Each row is a point on a landscape with many valleys, with its height.
From any point a ball takes the steepest step (drop divided by distance) to one of its 2 nearest points. It stops when none of these is lower. Distance is the straight distance between rows; heights are no part of it.
J959: [-86  56 -25  37  21  -8   0  -6   0 -30  16 -15  -6 -29   9  -3 -37   9
  -4   3  18  10   2   5  10  53 -16  34 -63  -1  26  -6  -6   1 -18  38
  33  35  -7 -19 -57 -25  42]  (h 453)
J912: [-35  31   2 -65  21 -14 -32  15 -40 -11  23 -24 -63 -40  40   0 -57  82
  26   1  16  14 -50  -7   5  42  12  66 -29  28  16  10  53  17 -44  41
  15  19  48 -35   0  -3  30]  (h 277)
J6: [ 18  12  23 -67   6  11 -29  26 -41  24   7   8   1  73 -22  42 -54  21
  -6 -41   1  77 -65 -41  -7 -39  37 -43  43  46  22  35  31  -3  48  13
 -12 -39  21  49  23  27  10]  (h 393)
J524: [-17  20   3  10   6   1  27 -31 -11  -5   0 -13 -19 -44  33  -1   0  17
  21  -6 -19 -31   4  13  34   9 -57  31 -22 -30  15 -10 -29   1 -52  47
  11  13  30 -32  17 -10 -11]  (h 436)
J444: [  3  44  10 -29  12 -11  32 -17 -14  -8  27 -45  29  31 -16  32 -64  50
  39 -47  13  32 -60 -43  32 -15 -45  10  16  35 -21  14  45  -5  21  24
   2 -34   5  14  18 -39  34]  (h 253)
J270: [ 27  -4  20  -4  41   7 -15  42 -40 -34  -5 -16 -39   1 -23   1  20 -25
 -12   5   7  50  17 -82  27  11  24  -3  10 -13  32 -11 -56  -8  65  -8
  19   1  -4  58  37  37 -42]  (h 326)
J877: [ 34 -23  30   0   7  19 -23   1  19  26 -30  38   0  11   1  18   8  -9
   0  -9 -16 -16  12 -17  24 -40  -3 -19   6 -21  -7  16 -16 -27  21  -2
  -8 -47  31  16  44  -2 -29]  (h 597)
J646: [-80  79 -16  13  12   4  -3   5 -38 -36  -4  -9 -18 -28  -5  -4 -35  18
  -8  -7   1  49 -22 -39  17  47 -17  43 -54  -3  30  18 -29  -6 -12  64
  45  30  -1  -1 -49 -24  42]  (h 477)
J572: [-69  90 -24  17   6   4  19  13 -35 -31   2 -19  13  14 -22  19 -38  14
 -14 -20  -8  50 -48 -52  24  14  -6   2 -32  15  16  17 -23  -9   0  52
  29  10 -30  30 -42 -26  61]  (h 509)
J993: [  6  37  21 -53  18   8 -14  -1 -25  33  -7 -23  28  55 -10  49 -84  64
  23 -63  15  65 -54 -37  24 -28 -39  -5  17  34 -12  23  56  -1  54  13
 -12 -41  36  49  13 -40  40]  (h 113)
J969: [-45  21 -14  34  17  -2 -43  29  58 -13  18  18  25   7 -35  10 -20 -22
 -46  26  36  23  22  35 -39  13  61  -4 -28  22  -3  27  36   1  43 -26
   7  18 -31  40 -56  -4  34]  (h 381)
J562: [-22  38 -22  21  -1   6   2   9   0 -32  21   6   5   5  -9 -25  14 -12
 -22  19 -10  20   7 -11   6   2  21   8 -15  -1   1   1 -16 -11  -8  32
  10  15 -11  13 -19  11   8]  (h 397)
J7: [-38  24 -43  47 -12   8 -17   3 -37 -38 -19 -10  44  54  -4   0   4 -49
 -44  10 -22  21   0 -12  19 -22  11 -46  14 -27   8 -19 -33 -11  32 -31
  11   5 -12  62 -14   4   9]  (h 177)
J9: [-11 -43 -10  23  -3 -18  -8  19  51  24   6  12  15 -23 -11  -1   8  -5
  -5  29  23  -9  52  50 -38   1  18 -18 -12   9  14  -7  -9  17  15 -42
 -29  21 -22 -15 -27 -17  34]  (h 467)
J285: [-61  39 -33  18   9  20 -48  45 -28 -28   9  14  27  45   9   9 -24 -29
 -60  22 -16  38 -20 -13  -4   5  77 -15   4  18   6  18  17 -10  32 -10
  12   7  -3  73 -30  15  30]  (h 294)
J103: [ 58  37  34 -27   8   8  18   0  18  18  15  38 -32  16 -49  -1  10 -26
  14 -20 -15  16 -35 -48 -45 -14  74 -10  -8  19  -9  43  -1  -2   2  51
  15 -19 -33 -18  11  37  -5]  (h 240)
J153: [ 15 -51   8   0  10   0 -40  39  39  52 -45  49   0 -24  32 -12  20   4
  -3  43   7 -19  43  57 -26   7  26  17 -15  -7 -11  16   3  13   9 -39
 -11  19  16   7  -4   7 -15]  (h 245)
J298: [ 39 -49   9  17   4  18   8 -15   0  -2 -20  -6 -13 -33  40 -31  81 -19
  -1  32   6 -41  48   3  18  17 -13  35  -2 -52   0 -44 -43  10  -2 -26
  -8  26  11  -5  31  13 -61]  (h 703)
J955: [ 54 -17  54 -14  31   7   6   1  -3 -13  17 -40 -14   4 -23  46 -11  23
  27 -38  18   9 -11 -58  63   6 -41   3  24  12 -33   4   6 -25  25  -8
  -2 -70   1  48  70  -8 -30]  (h 468)
J354: [-60  34 -46  55  -9 -14   1  -9  30  -2 -10  12  22 -21 -21   5 -14 -22
 -22   1   9   7  49  23  11  31 -28 -11 -51 -25  18   2 -42 -16  13  -3
  24  20 -26 -20 -73 -41  51]  (h 196)
J615: [-54  21 -53  65   1 -17 -17  -5  13 -15 -12   6  33  11 -19   4  -5 -37
 -32  17  10   8  51   6  21   6 -15 -37 -28 -35  10 -17 -47 -12  21 -32
  23   5 -18  18 -43 -25  47]  (h 247)
J652: [ 43 -76  20  -8  14 -16 -14   0  40   6   1 -29  -1  12 -12  24  10   3
   5   9  21 -18  28  -8  -6  -3   7 -20  34  30  -3  -8  26  -3  33 -69
 -43 -49 -11  18  35  15 -31]  (h 254)
J891: [ 66 -21   7  22 -53  22  52  -7  46  19   2  33  22   5   7 -55  69 -45
  -1  34 -24 -54   2  66 -14  -1   0   6   2 -34 -44  -1  -2  12 -51  17
   5  21 -39 -47   0  -1 -61]  (h 406)
J943: [ 65  17  36 -43   4  -1  21   0  -5  -6  40  10 -22  40 -42  -3   3 -20
  13 -20  -7  13 -46 -46 -46 -20  81 -22  31  26  -1  32  16   8   3  20
 -10 -21 -36   4  25  55 -20]  (h 211)
J553: [ 42 -68   1  21 -18 -22  12 -21  18   0   1 -23   6   4 -11   0  37 -33
  -8   3  17 -40  34  -6  -5 -19  -7 -40  40 -13 -23 -27  -7   0  18 -77
 -19 -36 -25   6  27  -1 -14]  (h 203)
J303: [ 45  -1  31 -29  -8  -2  20 -10 -18 -30  32 -25 -11  31 -39  -2   3 -29
  15 -23  -3  26 -28 -55 -21 -26  38 -30  50  26  -1   0   6  11  18 -11
 -22 -15 -45  13  28  44 -22]  (h 181)
J318: [-61  34 -28  15  10   8 -52  43 -23 -25   8   2   6  15 -12  -3 -28 -22
 -47  35   0  59  -2   5 -24  11  63  -4   6  11  29 -12   2  -4  31 -18
  -3  45 -10  37 -35  30  28]  (h 330)
J448: [ 71 -24  43 -69  34   1   6  -7 -17  -9  30 -69  -8  61 -39  58 -48  27
  23 -48  25  51 -50 -62  20  -4 -10 -27  55  49 -13  17  31  -7  56 -23
 -12 -50 -20  42  68  27 -34]  (h 372)
J807: [ -1 -37 -19  38 -24 -17  47 -36  18  -7  11 -35  20 -16  25 -29  45 -15
   9  13  -3 -62  36  37  21  21 -56  12   5  -9  -6 -31  -9   2 -49 -23
 -15 -12  -8 -31  16  -9 -11]  (h 341)
J278: [-19   2  -4   4   6   0 -30   2  37   6   1  25  21   4 -30  16 -27  -3
 -19   6  20  11   8  17 -19  -5  40 -20  -1  35  -2  18  22  -8  30 -12
  -5 -14  -7  10 -31   3  41]  (h 411)
J306: [-28 -20 -13  29  -7 -21 -28   5  59  29  -4  39  36  -2 -19  14 -19  13
 -17   7  18 -16  33  53 -19   3  15  -8 -20  40  -1  22  29   1  14 -36
 -10   2 -12 -14 -49 -20  51]  (h 441)
J545: [-56   3 -18  14  17 -20  -2 -26 -12  16 -15 -10 -32 -66  29  18 -22  18
  16 -14  23  -2  44  15   8  56 -60  18 -56  -9  54   5 -35  14 -19   3
  -2  41  20 -34 -45 -37  29]  (h 504)
J768: [-54   5 -23  45  12 -12  36 -57 -16   6 -12 -21  13 -24  46  15 -10   6
  22 -17 -17 -40  22  34  39  39 -96  15 -32 -28  31  -5 -41  10 -63  16
  20  14  23 -42  -4 -38  14]  (h 462)
J861: [ 50 -18  27 -50   7   2   5  -3 -55 -30  22 -65 -13  54 -26  16 -35  17
  29 -44   5  41 -41 -65  30  -5 -34 -19  53  21 -15 -17  27  -1  47 -18
 -14 -39  -8  47  62  19 -32]  (h 404)
J10: [ 15 -29  14 -56  16 -38   6  -6 -39  -4  20 -47 -40 -31  24 -14 -34  65
  73   1  18   4 -12  -5 -10  20 -11  28   1  39  38 -30  23  37 -14  -5
 -40  20  10 -43  25  19   6]  (h 178)
J619: [ 59 -15  23   0   8  11   7  25  70  23   4  65  -5 -18  -3 -30  40 -13
  -1  37   0 -28  10  35 -41   8  42  22 -40   3 -40  32  12   7 -23  21
  13  11 -13 -27  -5  -1 -20]  (h 306)
J451: [ 15  -3  28 -22  -9  13   2 -22 -20  28 -12  -5  -3  18  26  17   3  21
  27 -25 -41 -24 -25  -7  22 -52 -47   7  21 -22  -8  -3  17 -28 -39  25
  -7 -34  54 -10  44   5 -27]  (h 545)
J554: [-76   8 -30  46  16 -30  16 -52 -24  -4   0 -33   1 -43  50  19 -16  -7
  18 -19   9 -20  49  31  12  58 -66  10 -60 -35  61 -17 -52  42 -38 -16
  11  56  12 -37 -28 -26  19]  (h 484)
J358: [-12 -11   1 -25   6  15  27 -21 -22   5  -3   8 -31 -56  49 -10  22  13
  35  16 -13 -15   8  22  -5  27 -19  42 -26 -21  34 -13 -30  17 -56  50
   4  42  14 -70  -5   1 -22]  (h 412)
J714: [ 51 -52  38  -7  20  23 -10  23  12  14 -20  18 -20 -21  50 -24  62  -3
   4  38  -9 -37  24  26 -10  -1   9  38  -1 -23 -16 -33 -10   2 -10 -23
 -22  12  17   2  45  27 -67]  (h 712)
J376: [ 62 -37  48 -60  36 -21  -7  -4   9  15  13 -23 -20  28 -42  38 -36  34
  45 -39  29  31 -15 -41   4 -21  -3 -13  36  48  -5  19  24   1  33 -18
 -27 -55 -11  14  45  14 -12]  (h 332)
J846: [ 31  -9  13 -42 -14 -12  45 -24 -40 -11   8 -27 -19 -21 -11 -13   7  18
  69 -19 -16  14 -12 -18  -6 -10 -25 -11  12  -6   8 -37 -25  28 -23  28
 -31  14 -15 -53  28  15  -4]  (h 176)
J238: [-26   3 -40  43   7  -5  -5  13   0 -36   8 -33   7  -8  25 -34  29 -23
 -42  50   5 -15  33  41 -14  31  24  33 -19 -31  -2 -40  -5   7 -11 -43
  -4  55  -8  32 -29  16 -26]  (h 685)
J975: [-42 -35   9 -24  -8  24 -65  20  24  57 -74  72 -41 -65   5   0 -24  26
 -15  -6  11   7  20  33 -51  19  15  -9 -31  11  23  27   7   6   7  19
  -8  20  32 -38 -51 -24  20]  (h 585)
J56: [ 15  43  23 -44  13   1  18  -4 -18  16  15   9  17  51 -56  58 -42   1
   4 -61  21  75 -58 -56 -13 -11  54 -35  22  63  20  39   7  14  53  18
  -3 -21 -49  34 -12  15  47]  (h 229)
J666: [ -8  25 -16  -1  12  13 -15  29 -36 -42   7 -13  -7   9 -16 -19  17 -28
 -24  18  -3  37   0 -40  12   3  35  -5   2 -20  19  -8 -38  -4  24  -3
  12  10 -10  50   6  34 -15]  (h 367)
J268: [  0  13  -9  18  12 -12  13 -36  10   8   5   5  38  26 -56  49 -21  -7
   7 -59  22  34   0 -47  50 -19 -49 -50  -1   9 -11  11 -20  -3  63  -7
   5 -47 -25  22  -8 -37  42]  (h 539)
J271: [ 11 -16   2  -4   9   4 -40  -1  10  -3   3   4  26  40 -16  41 -16 -18
 -25 -12   9  12   1 -33  16 -29  15 -52  36  22 -11   0  13 -15  50 -38
 -13 -40   6  51  31  16  -8]  (h 479)
J289: [ 25 -47 -14  27 -58  12  56  -3  44  31   2  19  39   0  44 -59  71 -22
  -1  55 -27 -74  20 102 -10  30 -25  32   4 -26 -28  -7 -10  21 -68  12
  24  36 -18 -60  -2 -15 -48]  (h 386)
J672: [ 30 -51  34 -29  26  22 -52  44  22  38 -46  64 -34 -29  47 -20  32   6
 -14  51   0   8  31  42 -26   2  46  31 -22 -18  -6   4  -7  12  22 -15
 -10  36  32  16   1  16 -45]  (h 290)
J671: [-27  14  -9  19  19 -12   1   3  10 -22   6 -19  -4 -30  -7   0 -19  15
   5  13  10   8  17  -9  16  32 -19  21 -36   3  15   4 -10  -4   1   9
   8  12   6   4 -16 -13  24]  (h 426)
J786: [ -7 -46 -13  17  28 -21 -26   1   3   8 -26 -16 -15 -32  52  11   8  13
   3  27  15 -30  58  23  15   6 -29  -2  -5 -27  17 -28  -6  -7  12 -54
 -23   0  38  14  15   9  -7]  (h 121)
J862: [-41  36 -33  31 -14 -14  16 -24 -29 -40  11 -39  27  20  22   0 -19   7
   5 -20 -18  -9 -17  -1  26 -20 -44   1  -5   2   1 -15   5 -18 -36   8
   0   3  13   3 -13 -12  11]  (h 127)
J767: [ 36 -35  13 -22 -39   4  42   4   6  11  31  -8 -11 -14  23 -44  48   8
  20  32 -10 -35 -14  41 -38 -10  37  18  32   4  -5 -37  29  17 -53   2
 -36  33 -23 -71   3  38 -36]  (h 434)
J476: [ 44 -33  -9  37 -27 -25  38  -9  40  13  -1   0   7  -4 -35 -31  69 -66
 -11  30  24 -37  65  28 -30   3   7 -38   5 -42 -31 -26 -27  21  11 -65
  -3  29 -58  -1  -9 -10 -25]  (h 115)
J312: [-35   7 -20  14  -3  -1 -27  -5 -18  -2 -11  -3  25  21  25  20 -32  23
 -16 -17 -16   3   0  -8  36 -36 -34 -10   9  -2   9  -4   6 -26   2  -1
  -5 -22  48  30   9 -25  16]  (h 224)
J490: [-23 -17  -8 -33   5  21 -35  34  23  18 -24  49 -21 -56  51 -26  21  13
 -15  55 -11 -12   3  74 -42  39  35  63 -44   2 -20  16  25  24 -43  33
  26  53  20 -39 -36 -10 -17]  (h 354)
J152: [  8 -50   8  27  10 -16 -11 -10   2  14 -14 -35   6 -13  31  29   8  15
   5   1   8 -41  42   1  44 -18 -68  -5  27 -10  -5 -29  -2 -21   4 -59
 -23 -43  34  30  42  -9 -18]  (h 202)
J252: [ 26  27  26 -13 -26  -4  44 -51   3  17  34  15  21  79 -53  35 -11 -34
 -10 -82 -11   6 -43 -33 -20 -60  26 -49  42  41  -5  49  15   8  28   8
  15 -47 -34   5   1  21  35]  (h 128)
J851: [ 54  12  38   5  15   5  21  -5   6  -5   2 -11 -12   5 -24  33  -9  17
  35 -37 -13 -20 -20 -49  48 -26 -45   8   5  -7 -32  20  -2 -36  -3  43
  10 -61  13  15  63 -21 -26]  (h 498)
J519: [ 40 -24  16 -10 -29  -5  20 -16 -22 -40  29 -45  -9  15 -34 -29  20 -19
  17  -4   1   4 -15 -23 -16 -14  32 -22  57  15  -6 -31  16  14   4 -34
 -42  13 -39   6  18  36 -27]  (h 152)
J345: [ 33 -29 -16  28   0 -10   4  -1  10 -21  -5 -17  -7 -24  16 -32  70 -23
 -30  42   6 -26  53  16  -3  27   6  17  -2 -45  -8 -40 -28   0 -10 -33
 -10  26 -11  11   6  10 -43]  (h 695)
J186: [ 33 -11  26 -18  -2  26   0  47  50  30  -2  62 -16 -35  15 -32  40   2
  -7  52  -1 -12  -1  60 -43  24  51  47 -37   0 -38  19  25  20 -37  41
  24  43  -9 -36 -23   6 -34]  (h 328)
J531: [ -4 -18   8 -38  -6  33 -23   0  -8  30 -35  50 -21 -20  71 -15  16  30
  -3  30 -23 -29  -6  55 -19  -2  -3  42 -12 -29   6  -3   1  -3 -55  33
   9  32  55 -54  -2  11 -38]  (h 670)
J3: [-35  32 -41  64 -19  -8  33 -26  28 -13  13   5  45   4 -22 -15  -3 -19
 -11   1  -9 -22  11  25   9   7 -22 -15 -23 -12  -4  17 -26 -11 -20  20
  29   5 -19 -33 -53 -32  39]  (h 132)
J817: [-64 -24   0  19  28 -16 -40  10  20  17 -43   8 -34 -70  24  20 -13  11
 -10   7  27  10  60  21  -4  43 -25  16 -51   3  42  -3 -22   5  21 -30
 -13  22  28  -3 -35 -22  29]  (h 530)
J739: [ 27   8  29 -33  24  -3  15  13 -69 -38   0 -39 -43  -8 -17  -9  -6  -6
  31 -21   4  73  -3 -87  23   9 -12 -12  12 -19  30 -23 -61  12  53   4
  11  21 -12  37  34  21 -19]  (h 271)
J575: [ 36  11  32 -14  -5  13  22  -9 -25  -1   4 -15 -23   4   9   9 -10  29
  48 -27 -23 -26 -30 -37  45 -30 -54  29  13 -12 -22  -3   9 -23 -27  31
  -3 -38  34   6  64  -7 -33]  (h 521)
J636: [ 14   6  22 -55  -4  28 -55  39  10  38 -40  85 -36  -7  21 -22  -1  10
 -14  24 -20  15 -29  18 -61 -25  67  19 -10   2 -12  40  37  -2  -8  39
   7  15  46 -32 -25  18 -17]  (h 639)
J896: [ 41  24  41 -30  16  -5  29 -35   5  19  25  14  -2  77 -62  67 -25 -25
   5 -70  11  44 -40 -60 -22 -30  45 -42  25  63  14  52  -1  13  55  10
   5 -45 -54  33  -1  30  19]  (h 182)
J327: [-60  -4 -39  33   4 -15 -29 -29 -23   0 -27   4  16   8  49  10 -31   8
 -15  -2 -28 -22  34  29  31 -20 -41 -16 -19 -27  25  -9  -9  -8 -13 -12
   7  10  51  12 -12  -9  11]  (h 303)
J517: [ 16 -14  36 -27  27  26 -65  48  12  12 -37  52 -30 -44  17 -17  19  11
 -23  52   7  32  21  -1 -30  19  62  30 -18 -17   9  17  -7  -4  28  11
  10  33  41  25   0  17 -21]  (h 329)
J66: [-32  52 -26  24  -1 -13  19 -30  -4  -1  -4   6  37  16 -41  34 -44  14
   6 -58  14  43 -26 -32  28 -20 -44 -33 -11  24   5  18 -18  -4  34  33
   6 -22 -20   6 -38 -48  62]  (h 570)
J832: [ -5  49   8 -30  14  -2   3  16 -22  -3  23  -1  -3  19 -43  24 -58  15
  11 -40  14  65 -65 -59  -3  -2  44 -18   6  45   9  22  12   2  37  29
  14 -12 -25  35  -2   2  46]  (h 282)
J348: [ 35 -11  20 -25  -6  21 -25  -3 -19  26 -24  27 -17  15  30 -15  19   3
   7  -3 -45 -22 -13  -1  10 -69 -12  -1  22 -31 -11   4  17 -28 -22  20
 -14 -22  50  -6  44  19 -47]  (h 568)
J159: [-16  28 -36  66 -19   7  23  -7   0 -63  15 -28  27  14   6 -39  29 -36
 -36  10 -11 -32   6  -8  30  15 -16  12  -4 -26 -15 -25 -25 -25 -26 -21
  18  -3 -17  36  -2  -4 -26]  (h 667)
J898: [-12  19 -42  49 -16  10   7  -3  13 -55  10 -26  21  21  34 -44  27 -20
 -44  37 -15 -45  13  26  16  17  -5  35   6 -32 -16 -21  20 -15 -36 -13
   7  14   9  40  -5   7 -30]  (h 676)
J74: [-26 -28 -19  14   4 -21  15   2   6  13   7  -9  -8 -41  21 -11  13   3
  18  32  17  -8  39  37 -27  25   4   4 -12   3  20 -32 -17  25 -17  -7
 -25  42 -12 -37 -29   4   8]  (h 488)
J157: [ 47  12  22   0 -16   9  36   6  55  28  19  54  -6 -13 -43 -11  29 -18
  11   0  -3 -12  -3   0 -39  -7  50  -3 -23   9 -13  30  -3  -2 -12  46
   8  -4 -32 -36 -16  13   0]  (h 275)
J690: [-60  45 -42  35 -17   6 -34  13 -21 -12  -8   8  54  71   3  10 -27 -32
 -62  -1 -24  17 -23   2   3 -19  39 -39  21   5  12   7  -2 -19  21 -14
   6  -6  -3  63 -24   1  32]  (h 241)
J235: [ 45 -49  -5  25 -34 -24  22 -29  31  18   2   2  22  11 -37  -4  50 -48
 -11  -3  12 -35  45   9 -39 -21  19 -62  35 -14 -22 -22  -9   9  20 -61
 -23 -21 -48 -20   6   9  -9]  (h 163)
J72: [ 57 -13  13   1 -37  21  38  -2  17 -12  25   0   2  -6  -3 -51  54 -28
   5  26 -18 -33 -14  26 -23 -13  29   6  16  -9 -28 -11  18   5 -39   6
 -14  25 -31 -36  11  21 -50]  (h 422)
J27: [-12  48  -8  -2  23 -14  10   1 -23 -33  34 -25   9  13 -20  22 -40  28
  15 -25  15  35 -38 -43  37   8 -22   9  -2  36  -1  10  15 -10  20  20
  17 -22 -16  33   7 -16  32]  (h 313)
J815: [ -4  -1 -41  44 -35   9  -4  -3 -19 -36 -15  -2  25  42  11 -36  42 -60
 -52  23 -26 -17  16   6  -1 -10  28 -46  28 -51 -15 -32 -18 -12   7 -42
  -4  18  -9  45 -11  18 -31]  (h 105)
J775: [-26  61 -21  47 -19  -8  51  -6 -21 -62  46 -57  29  29 -43  -8   5 -27
 -18 -14  -3  -7 -31 -27  17   2   6  -7  25  10 -13 -12   8   4  -7  -3
   0   3 -57  18  -8  -4  16]  (h 106)
J151: [-13 -12  13 -56  -7  25 -69  35  18  58 -58  78 -45 -45   0  -2 -20  19
 -18  -3   2  14 -22  12 -71  -4  52  -1 -14  21  10  40  43   9   6  28
   8   3  47 -38 -39 -12  20]  (h 613)
J506: [-14 -12  19 -61  20 -21 -30   8 -24  -1  24 -39 -44 -24  39   0 -42  75
  38   5  17   2 -35   4   0  10   2  56  -4  41  17  -3  59  15 -32   1
 -10  -7  43 -25  15   8  17]  (h 232)
J60: [ 12  12 -10   5  -5 -16  27   1 -31 -60  39 -76   0  19 -54 -18   0 -31
  -5   2  28  11 -11 -23 -10   6  30 -15  45  16   8 -45  13  17  25 -44
 -36  14 -63  22   0  33 -13]  (h 122)
J381: [ 19  -9   9 -30   9  -4  19  -7 -57 -23   5 -33 -28 -27 -15  -7   0   7
  45 -17  -2  34   6 -55   8  10 -15  -8   6 -16  22 -27 -47  19  21  10
 -18  37  -4  -3  27  15  -7]  (h 223)
J473: [-75  11 -50  48 -25  -7 -34 -11  12  -4 -22  16  43  27  18  -4 -16 -16
 -39   7 -21  -8  28  50  -3 -12 -16 -22 -17 -30   6  -6  -7 -26  -7 -19
  15  15  17  15 -44 -26  32]  (h 305)
J705: [-46  10  -3 -15  17  25 -57  41  17  -7 -12  36 -35 -41  40 -22  -6  21
 -42  44 -10   3  -6  31 -20  38  36  68 -41  -2 -17  19  29  -2 -31  37
  33  37  42  -3 -26   1  -3]  (h 382)
J853: [ -7 -48   9 -33 -11  44   3   1   2  68 -41  46  -3 -26  81 -20  35  19
   8  35 -34 -50   5  91  -8  11 -24  42 -19 -39  -1  13  12  15 -71  36
  24   8  58 -82  -6  -3 -40]  (h 684)
J46: [ 69 -63  45 -28  19 -15 -10  -5  12  -7  14 -28 -20  29 -24  39 -14  -2
  14 -24  14   5  -3 -39   5 -11  11 -25  49  29 -14  -4  22  -1  41 -59
 -35 -61  -2  28  61  34 -43]  (h 291)
J777: [  5  -6  -1  25  24 -19 -12 -15   9 -10  11   0  31  34 -35  44 -10 -16
 -21 -30  19  20  14 -48  34 -21 -17 -44  27   7  -5   0 -10 -17  59 -40
   2 -46 -11  51  13  -4  19]  (h 507)
J232: [ 43 -34 -29  46 -52  -5   5 -10  14 -10 -13  13  31  27 -15 -43  57 -66
 -41  11   0 -40  46  32  -4 -16  13 -48  13 -68 -36 -19 -39   2  12 -62
  12  14 -28  25 -10  -2 -29]  (h 48)
J716: [-68  89 -32  18 -22   2  33 -17 -32 -14   3  -2  52  50 -23  16 -40   0
  -8 -51 -10  37 -55 -30  22 -14 -23 -33  -9  12   9  24 -11 -10  10  50
  24 -15 -30   2 -37 -40  77]  (h 540)
J223: [-21   5 -15   0 -13 -22  22 -17  20   4  23 -18  22  -3 -22   7 -24  20
  22  -4   9  -3 -11  21 -31 -23   1 -22  17  36   5 -12  25  19 -26   6
 -30   7 -22 -52 -27  -7  45]  (h 520)
J322: [ 37  -2  16  48 -13   6  14 -23  31  -6   0  18  19  27 -33  26  25 -41
 -12 -24  -1 -41  20 -27  35 -26 -36 -33  13 -18 -37  20 -19 -33  31  -8
  24 -66 -13  27  41 -20  -5]  (h 638)
J68: [-25   8   5 -12  24  31 -72  61  13  -3 -29  51 -24 -20  18  -9 -11   5
 -43  34  -1  15  -3  20 -31  21  59  35 -31   2 -18  40  19 -15  11  26
  22  18  44  34 -21   0  -8]  (h 366)
J692: [-33  -9 -21   5 -26 -25  32 -12  -4  19  26 -16   8 -26  -3 -17  -1  14
  45  25   6 -18  11  49 -41   2   3  -6  14   8  22 -36  12  36 -46  -9
 -27  41 -27 -75 -36  10  23]  (h 503)
J811: [ 11  35   1 -51  -5  -1  -4  18 -10  -1  20   9 -54 -36   1 -20  -8  40
  20  10 -10  12 -48 -17 -15  10  40  44 -17  12   1  13  21   9 -45  64
  15  15  14 -49  -2  15  12]  (h 365)
J640: [ 38 -14  23 -21  30  -6  -3   0 -37 -41   9 -60  -1  23 -26  36 -32   7
  27 -23  26  36 -17 -58  49  13 -45  -3  36  12 -13 -13  -8 -13  60 -27
  -2 -42  -2  67  59   8 -23]  (h 437)
J893: [-13  41   2 -67  -7  -4  -8   2 -26  17   2   0 -41 -34  22 -10 -33  69
  37 -10  -4   5 -65  -3  -5   4   0  54 -12  18   2  16  42   8 -65  60
  34   1  49 -62  -3 -14  21]  (h 327)
J75: [ 26  27  23 -73 -11   0 -23  23 -47  39 -25   5 -11  32 -11  34 -78  55
  25 -59  10  70 -62 -47  -4 -31   5 -23  18  29  16  33  38   2  36  39
  -1 -30  38  20   3 -12  30]  (h 292)
J588: [ 26 -46 -16  29 -51   4  65 -26  27  17   0 -19  23 -10  38 -43  68 -20
  -1  24 -19 -87  24  68  11  18 -64  13  16 -28 -23 -26  -8   6 -60  -1
  -1  -6  -9 -51  25 -17 -43]  (h 364)
J592: [  6   8  -1 -55  -1 -23  30 -26 -56   1  10 -34 -28 -20  39 -12 -26  52
  78 -18  -7  15 -37   0 -10  -4 -31  21  -3  10  24 -28   3  36 -44  32
 -22  33  10 -51  14   0   2]  (h 120)
J850: [-22  -9 -24  38  15 -25  21 -34  -3 -13  -9 -37  24  -3  12  23 -11   3
  12 -18  15 -28  36  -2  50   1 -89  -3   5 -22   0 -36 -11 -14  -1 -41
  -9 -34  12   8  16 -37  21]  (h 273)
J379: [-10 -37 -12   8   6   5 -39  13  22  27 -29  34  -8 -27  43  -3   6  12
 -11  32  -9 -18  46  30   6   6 -11  12 -16 -14  -2  -7  -7 -10  -4 -28
  -7   8  48   5  12   1 -19]  (h 187)
J59: [-16 -22 -31  51  -2 -31  34 -40  -7 -31  14 -54   9 -12  15  -9  24 -23
  15   3  16 -54  43  -8  53  18 -76  -9   6 -31   1 -37 -26  -3 -18 -45
 -10  -7 -12   0  19 -30   1]  (h 312)
J309: [-74  38 -38  31  14   5 -43  52  14 -28   9  -6   5 -12 -11 -13 -22 -19
 -49  39  16  27  16  41 -44  36  58  25 -24   0   6  -7  20  11  21 -10
  17  58 -14  25 -69   0  32]  (h 356)
J128: [ 45   0  25   7   8   3  13 -23  28  26  -4  35  10  30 -37  22  13 -28
  -2 -40 -10 -22   1 -33  17 -37 -14 -39   4   8 -27  40  -9 -38  31  10
  13 -63   0  18  37  -9   2]  (h 621)
J514: [ 53 -55  47 -11   6  33  -1  37  36  65 -40  55 -17 -27  55 -26  61  16
   8  35 -21 -47   6  50 -18  -8  -1  39 -12 -20 -22   4   2   1 -21 -15
 -24   9  25 -41  40  11 -50]  (h 707)
J83: [ 16  -6 -19  47 -17   4  21 -13  13 -30   2  -6  24  10 -10 -19  37 -37
 -26   3  -6 -39  17 -18  50   3 -29  -9   5 -39 -29  -5 -26 -30   0  -9
  27 -36 -11  33  16 -14 -15]  (h 655)
J319: [-33  57 -34  40 -15 -11  48 -21  -9 -44  34 -44  35  15 -32  -8  -2 -10
   5 -12  -7  -2 -24 -16  25   4 -34   1  -8   2  -8  -8  -8 -12 -28  22
  20   1 -30  -6 -28 -21  40]  (h 61)
J288: [ 34 -49  32 -14  -6  41  19  25  31  83 -48  61   9 -23  67 -23  61  16
   8  46 -29 -64   6  90  -3  -7 -21  41  -8 -34 -21  16   3   0 -56  22
  12   2  31 -71  15  -1 -56]  (h 696)
J263: [-54 -33   2   2  11  24 -64  18  14  55 -73  56 -35 -76  44  11  -4  23
 -20  11   4  -8  53  29  -6  46 -27  18 -50 -13  26  18 -24  -2   7   0
 -11  11  50 -15 -37 -20   8]  (h 555)
J919: [ -9   0   7 -23  11   3 -45  21 -13  11   5  13  12  43 -23  37 -46 -10
 -30 -13  10  53 -27 -22   3 -26  48 -42  28  37  19  28  23 -10  54 -15
 -13 -21   7  52  15  30  21]  (h 444)
J848: [ 39   2  13  -8 -29  -1  40 -38  -9 -11  27  -2  17  39 -46  21  17 -29
  16 -47 -11   5 -23 -40 -23 -51  14 -58  41  24 -23   4  -4   3  20   0
  -7 -35 -44   6  15  10   7]  (h 179)
J38: [ 15  -2  30 -59   8  42 -53  38   9  40 -38  69 -42 -29  44 -25  21  23
  -3  36 -25 -12 -25  35 -34  -4  37  48 -16 -12 -12  20  31  -4 -35  40
  18  20  61 -58   8   7 -25]  (h 656)
J501: [ -2  43  -7  27   3 -13  42  12 -12 -59  57 -64  17  14 -70 -16  17 -37
 -24  -8  25  19 -12 -40  -7  11  38  -7  22  16   0  -8   3   2  26 -16
  -4  12 -78  31 -10  11   7]  (h 135)
J641: [ -4  17   8 -33   3  -4  21   4  -7  -4   8   1 -40 -57  -4 -14   4  27
  28  17  -6   7  -5  -9 -10  17   8  35 -15   5  15  -7 -17  18 -42  46
   8  32   4 -55  -3   8   0]  (h 389)
J481: [-48  -1 -26  19 -44 -28  25 -31  31  29  21   0  46   9 -19   6 -30  17
  13 -11   4 -23   5  56 -12 -28 -26 -20   7  25   7   1  30  15 -30   0
  -8  -4 -11 -61 -48 -32  61]  (h 538)

For each start below, name the point where the ball stops.
J298 | J232
J38 | J592
J640 | J232
J268 | J993
J68 | J786
J358 | J592
J767 | J786
J969 | J232
J671 | J592
